The views of a scene show one set of named points, each view turned or mirrored, and shifted as a whole, with a little noise and some points left out.
In the rows, zero is written as 128.

Scene 1
View 1
z_889: [173 117 146 158 115 110 133 100 114 151 121 190 140  48  93 120 178  84
 128  88 115 100 111 132 127 165 131 107  54 121 115 138 139 110 139 137]
z_626: [164 113 141 151 111 107 125 110  96 143 120 202 137  53  93 105 183  97
 114  88 120  97 112 149 135 158 126 101  55 106 121 129 139 104 149 126]
z_483: [102 112 111 146 169 153  86 137 107  83 106 215 111  64  93 127 173  99
 167 144 115 137  92 132 135 137 120 115  90 133 149 131 134  73 169  88]
z_687: [164 112 144 169 104 105 118  73 155 155 125 176 105  44 113 149 131 125
 155 104 126 107 103 123 120 166 109 137  58 128  81 133 151  77 135 125]
z_979: [146 113 141 179 108 110 102  63 185 150 132 168  94  40 121 175 111 144
 192 120 125 125  95 113 118 162 100 158  53 137  65 132 154  65 133 100]
z_441: [163 109 145 168 105  98 110  61 175 156 134 179 107  31 111 158 139 129
 171 104 120 116  99 128 138 170 109 149  34 125  70 120 160  84 137  91]
z_377: [104 104 126 160 140 143  93 129 128  99 116 155  90  49 113 180 108 145
 161 167 129 107  88 113  95 134  77 158 130 159 105 151 140  53 166 126]
z_761: [102 102 114 149 153 130  68 100 146  91 125 223 110  43  95 142 172 117
 196 128 114 146  81 143 157 153 115 135  50 127 120 112 149  77 165  20]
z_34: [111 112 123 167 143 137 116 135 107  92 120 162 130  40  93 172 139 112
 150 143 109 101  88 120  97 138  88 149 120 157 117 151 130  88 161 124]
z_868: [147 128 140 162 124 130 141 133  97 125 106 159 128  55 100 143 143  94
 109 123 121  85 109 115  91 139 111 119 115 138 117 164 127  94 153 193]
z_465: [124 136 108 167 155 173 100 102 172 124  90 197  75  94 127 141 115 100
 192 158 128 167  95  88 119 137 130 118 104 144 131 156 133  31 135 163]
z_457: [124 119 118 160 141 142  95  99 153 117 111 200  95  63 112 147 139 117
 186 141 117 145  91 121 134 144 119 132  76 137 114 133 147  61 145 100]
z_422: [122 140 109 152 166 179  99 134 120 109  82 226  98 100 111  98 164  84
 158 143 132 152 101 112 134 123 146  86  97 127 165 153 123  51 149 159]
z_107: [131 132 117 173 157 140 119  89 171 115 116 202 129  53  96 154 161  71
 188 120 102 144  91 111 136 157 139 135  64 139 119 141 133  90 136  92]
View 2
z_107: [156 151 117 123 185 117 159 132 177 160 102  92 165 101 133 145 139 122
 137 104 153 167 137 124 109 198 150 150  65 131 168 125 127 169  95  85]
z_422: [147 178 100 158 198 143 179 166 128 165  64 100 131  98 161 148 135 141
 115 144 138 144 154 116  97 128  91 106 114 115 118  98  76 152 121  63]
z_889: [143 127 157 142 163 137 166 100 145 187  97 139 171 101 122  97 113 137
 122 145 154 151 114 103 102 186 105 201  95 120 122 123 120 186 100 110]
z_687: [163 118 167 120 165 115 169 129 138 172 128 121 156 122 132  99 128 136
 113 125 169 148 134  99 103 193 149 185  93 134 114 125 157 174 152  93]
z_626: [139 130 162 154 163 130 161  97 145 193  82 152 162  93 121  95 113 134
 132 159 153 138 110 113 113 173  95 201 108 110 124 116 115 179 109 113]
z_979: [177 115 157  94 168  98 160 161 143 161 150  97 147 136 138 107 154 129
 117 102 178 161 150 107 112 209 184 170  91 144 125 127 175 172 165  74]
z_34: [131 182 131 142 172 134 147 124 133 193  76 125 109 131 164 140 157 129
 129 115 204 140 163 125 127 134 149 144  73 112 112 150 134 154 124 101]
z_465: [165 163  94 130 199 137 181 186 127 140  99  67 136 106 166 149 149 144
 111 120 143 158 163 108  93 154 134  95 104 144 118 100 108 152 138  43]
z_761: [170 134 148 118 180  63 137 150 174 204  90 114 136 104 121 128 168  97
 180 101 164 154 135 152 141 190 173 162 102 124 175 111 133 173 144  85]
z_377: [141 174 132 125 170 113 151 158 117 186  95 111  93 144 172 133 178 131
 128 109 209 137 177 130 124 128 168 122  95 117 103 133 142 150 170  81]
z_868: [128 166 137 153 164 173 172 111 105 177  89 139 131 125 162 110 124 162
  93 146 185 136 153  92  97 135 105 160  90 107  82 141 120 159 120 113]
z_441: [174 105 174 110 167  93 157 131 154 173 138 115 156 126 121  92 140 129
 131 115 169 155 129 106 110 212 169 196  97 134 133 124 167 184 152  90]
z_457: [163 146 126 124 182 108 155 164 150 174  96  97 138 110 136 134 154 121
 138 112 160 155 149 128 116 174 152 136  98 129 142 109 125 165 138  70]
z_483: [146 172 128 143 179  95 144 149 159 207  57 120 115  93 138 146 168 103
 171 123 166 140 145 154 133 145 135 131 102 108 158 106 104 160 134  80]
View 3
z_687: [102 116 131 162 116 121 159 113 130 168  98 126 152  64 112 176 111 118
 113 144 102  93 147 122 121 101 154  83 139 146 131 139 110 108 145 106]
z_422: [ 72  96 138  70  88 131  88 112 143 141 159 112 177  69 144 118 121 178
 123 125  62 147 146 128  97 153 127 137 117  79 107 134 182 103 208  86]
z_465: [ 82  92 118  87  67 172  81 127 155 166 142 123 176  31 138 131 147 166
 139 169  70 122 138 122  99 105 128 110 116 106 111 142 154  97 197  93]
z_377: [ 82 128  94 129 113 160 114 161 163 135 126 157 158  37 126 118 108 105
 113 224  73 139 127 135 138 130 152  79 126 133 140 157 147  69 159  84]
z_34: [ 60 145 113 128 116 129 126 137 145 134 144 170 153  66 124 120 106 125
 115 206  71 147 132 130 155 149 168  91 134 134 143 147 148  82 151  75]
z_979: [ 94 110 110 158 101 157 139 123 137 183  82 125 144  42 109 173 130 120
 109 172 103  91 135 110 106  83 140  57 151 176 133 142  96 113 151 106]
z_441: [ 91 116 126 161 119 129 159 108 119 173  79 116 141  71 113 186 115 113
  98 141 102  94 141  99 103  95 146  66 157 174 133 138  97 126 135  99]
z_868: [106 140 134 139 109  91 137 127 148 139 157 160 181  71 124 137  89 136
 132 156  82 130 157 156 170 146 176 130 109  95 136 137 129  65 152 104]
z_107: [ 44 118 145 112  88 129 119  90 111 180 124 131 148  78 131 158 145 166
 123 161  76 127 143  92 114 123 152  88 156 153 121 141 135 135 170  77]
z_761: [ 40 106 120 122 132 151 136 108 112 138  86 113 126  83 120 146 113 114
  80 162  80 135 126  87  73 137 132  52 170 174 128 144 146 144 160  64]
z_889: [ 86 125 154 144 121  76 160  89 112 160 125 128 162 100 123 172 101 141
 112 111  92 118 164 131 141 139 168 120 137 128 128 124 122 111 147 104]
z_626: [ 83 124 155 139 138  69 168  92 111 143 115 119 159 106 117 163  87 130
  99  96  83 120 157 132 124 160 157 123 134 118 125 123 130 117 149  95]
z_457: [ 62 108 116 113 107 151 113 117 137 155 117 122 147  64 127 147 125 139
 111 169  80 130 132 107  93 124 136  82 147 138 121 144 146 116 171  83]
z_483: [ 42 110 118  99 127 133 119 121 131 114 120 123 144  85 129 116 100 119
  93 166  65 157 124 110  88 170 138  86 153 129 124 149 176 121 179  61]
View 4
z_422: [113 173  89 145  74 174 137 115 147  79  57 138 161 146 118 115 131 200
 128 155  95  84 135 123 106 102 133 160 130 140  76 148 104 169  60 115]
z_761: [ 87 109  97  98  74  95 184 113 189 141  75  98 155 213 153 160 157 173
 114 133 106 148 137 135 127 101  74 167 103 100 109 108 140 183 156 137]
z_687: [117 106 136  91  68  99 169 133 118 155 117  80 157 155 121 133 161 151
  98  98 117 116 112 112  88  82 118 136 124 136  84 128 179 166 136 146]
z_107: [118 104 115  90  47 105 146 125 161 114  79 110 168 175 136 133 119 193
 138 120 102 112 125 111  96  96 119 162 103 104 118 100 145 189  98 140]
z_441: [106 101 128  85  66  90 178 124 146 157 105  81 157 180 139 147 164 160
 107 110 115 129 120 112  95  89  95 149 114 122 101 110 170 174 151 146]
z_868: [152 116 112 113  98 118 149 120 134 119  89 128 163 100 102  79 146 134
 100 105  99 120 115 135  87  93 161 113 152 174  46 123 166 159  71 128]
z_979: [ 94 111 134  70  59  89 166 124 118 158 128  76 189 183 155 128 170 161
  95 104 134 124 116  91  98  81 117 141 114 122 120 124 177 172 152 150]
z_377: [ 97 142  90  98 101  86 145  95 156 129  91 125 212 173 175  68 165 138
  77 134 134 161 135 123 126  97 143 119 148 173  94 116 145 150 117 124]
z_483: [ 99 136  74 130  97 115 166 102 196 113  54 130 158 181 143 129 148 173
 116 146  96 143 144 149 133 109  95 155 122 135  79 113 119 176 110 123]
z_889: [154  97 130 114  74 120 172 139 145 137  91  97 120 127  85 137 139 154
 123  95  88 100 109 137  80  95 114 139 123 129  52 118 177 173 100 142]
z_465: [ 92 167 109 104  54 153 121 115 118  93  88 122 208 160 156  99 141 196
 112 151 129  99 126  90 109  94 151 154 129 142 114 144 112 167  79 125]
z_34: [128 115  91 105  98  84 146 101 178 115  78 135 193 151 143  83 143 140
  98 120 106 162 131 136 112  98 144 122 139 166  77  99 151 167  99 126]
z_626: [149 108 123 122  79 125 184 133 155 139  80 102 101 125  75 147 151 148
 122 101  81 108 118 153  94  96  99 140 126 132  36 128 168 169 104 135]
z_457: [ 99 132 107 107  68 120 150 113 153 120  87 109 173 178 146 126 152 181
 113 135 111 122 127 112 110  96 112 153 117 123 109 120 137 174 115 132]
View 5
z_457: [152 119 107 127  88 118 133 146 165 153 130 154 120 145 131 140 166 193
 111 128 138 161 160 141 104 103 102 158 110 153 104 171 105 143 146  91]
z_761: [134 116 130 125  73 106 151 156 140 164 126 140 104 137 149 137 200 234
 113 129 129 162 150 115  81 120 115 176  90 162  85 185  87 165 106  82]
z_626: [165  81 150 150 112 152 105 180 120 143 124 188 100  88 158 132 117 163
 121  99 120 179 196 149  90 122  79 187  76 147  51 183  51 163 158 126]
z_34: [131 121 113 177  72 144 103 112 163 163 146 133 127  92 120 133 120 184
 110 141 171 158 144 150 100 105  94 180 127 157  66 117  95 157 151  89]
z_377: [130 133  84 166  61 142 117 124 198 157 154 115 133  92 119 133 138 201
  99 176 188 167 146 138 101 104 110 174 133 162  91 131 134 156 168  87]
z_889: [164  96 142 148 115 165 112 164 127 150 121 190 110  93 149 139 110 166
 123  85 114 183 200 155  94 118  76 166  93 146  56 168  60 154 156 116]
z_979: [153 153  91 125 107 150 162 150 183 189 131 147 118 107 150 145 153 228
 101 115 133 207 201 149  87 101 135 124 116 162  90 187 126 131 145  95]
z_441: [159 142 116 123 112 156 163 170 152 188 125 158 109  99 160 147 153 222
 110  96 114 207 214 139  86 114 126 141  97 164  70 199  95 143 138  97]
z_107: [155 116 126 127  96 123 133 115 138 173 115 179 129 159 127 153 161 186
 127  88 130 155 166 156 102 100  97 146 107 152  91 144  95 142 117  83]
z_422: [171  76 110 135  85 106  95 144 160  99 114 180 146 174 106 135 149 115
 124 135 139 119 147 159 117 100  56 172 113 129 119 153  84 145 188 122]
z_483: [139  94 128 148  68  99 119 144 144 132 133 143 115 143 130 124 182 185
 114 155 152 137 125 125 100 115  84 200 104 150  93 157  81 171 137  91]
z_687: [157 134 104 132 112 165 143 168 169 176 127 166 113  90 151 142 127 200
 105 106 131 199 208 151  90 108 113 147 102 156  73 181  98 143 154 110]
View 6
z_457: [ 88 148 159 135 113 116 163 153 136  96 111 106 138 123 105 128 121 144
 153 162 135 126 127 119 158 127 132 126 118 144  99 116 109 143 137  87]
z_483: [ 99 158 153 142 104  95 154 145 120  93 133 135 147 119 110 134  93 181
 156 180 144 129 111 104 142 136 123 132 105 158  89  66 141 161  95  79]
z_377: [116 106 152 136 113 109 111 124 140 121 128 151 111 139 123 115 103 128
 154 140 151 103 154 138 164 106 155 126  79 166 118  87 100 132 128 134]
z_422: [132 188 189  89 106 128 158 181 104  87  82 122 148 103 102 119 139 171
 180 143 150 125 116  66 165 117 128 109 151 157  91  84 129 123  60  61]
z_868: [135 147 181 100 108 113 101 157 118 101  63 169 125 144 139  88 129 113
  87 148 157 108 139 106 149 115 162 101 128 105 117 106 135 104  73 137]
z_889: [ 95 169 172 123 111 113 147 172 117  75  59 134 154 141 134 106 130 124
  56 182 147 134 117 119 131 156 141 115 158  77 102 143 145 126  94 113]
z_761: [ 62 147 132 174 117  98 180 147 138  90 142 104 150 127 102 142  98 165
 132 200 132 143 111 139 137 155 118 149 108 141  87 108 126 174 152  84]
z_465: [118 157 182  99 107 137 156 173 135 100  82 106 127 112  92 116 148 136
 196 119 141 119 147 102 184  99 140 111 133 175 107 117  84 114 124  83]
z_626: [ 93 164 158 129 112 110 146 162 102  77  70 138 159 133 134 112 127 146
  57 196 149 130 109 117 120 158 130 110 162  74  91 122 149 126  75 105]
z_107: [ 86 181 181 126 108 107 185 175 149  94  97 103 149 136  93 112 123 120
 127 165 128 137 123  99 175 137 130 128 116 131 108 128 136 160 152  89]
z_34: [107 141 166 132 108  99 139 148 137 111 107 146 124 145 111 111 103 123
 119 158 140 120 133 113 157 119 146 128  89 138 111  98 136 151 127 121]
z_441: [ 63 124 132 166 120 108 170 150 143  86  95 101 142 139 124 123 127 117
  88 185 137 135 130 164 141 161 133 133 142  97 102 168  97 137 167 107]
z_979: [ 67 114 139 155 127 120 162 149 158  98 101 100 124 140 115 124 132 109
 117 160 137 127 148 171 156 138 144 134 127 126 111 167  75 130 186 113]

In a view up to two points have been moved. Name them for each view, in the order of its rows, or write -.
view 1 -> z_483, z_761
view 2 -> z_422
view 3 -> -
view 4 -> z_441
view 5 -> -
view 6 -> z_34
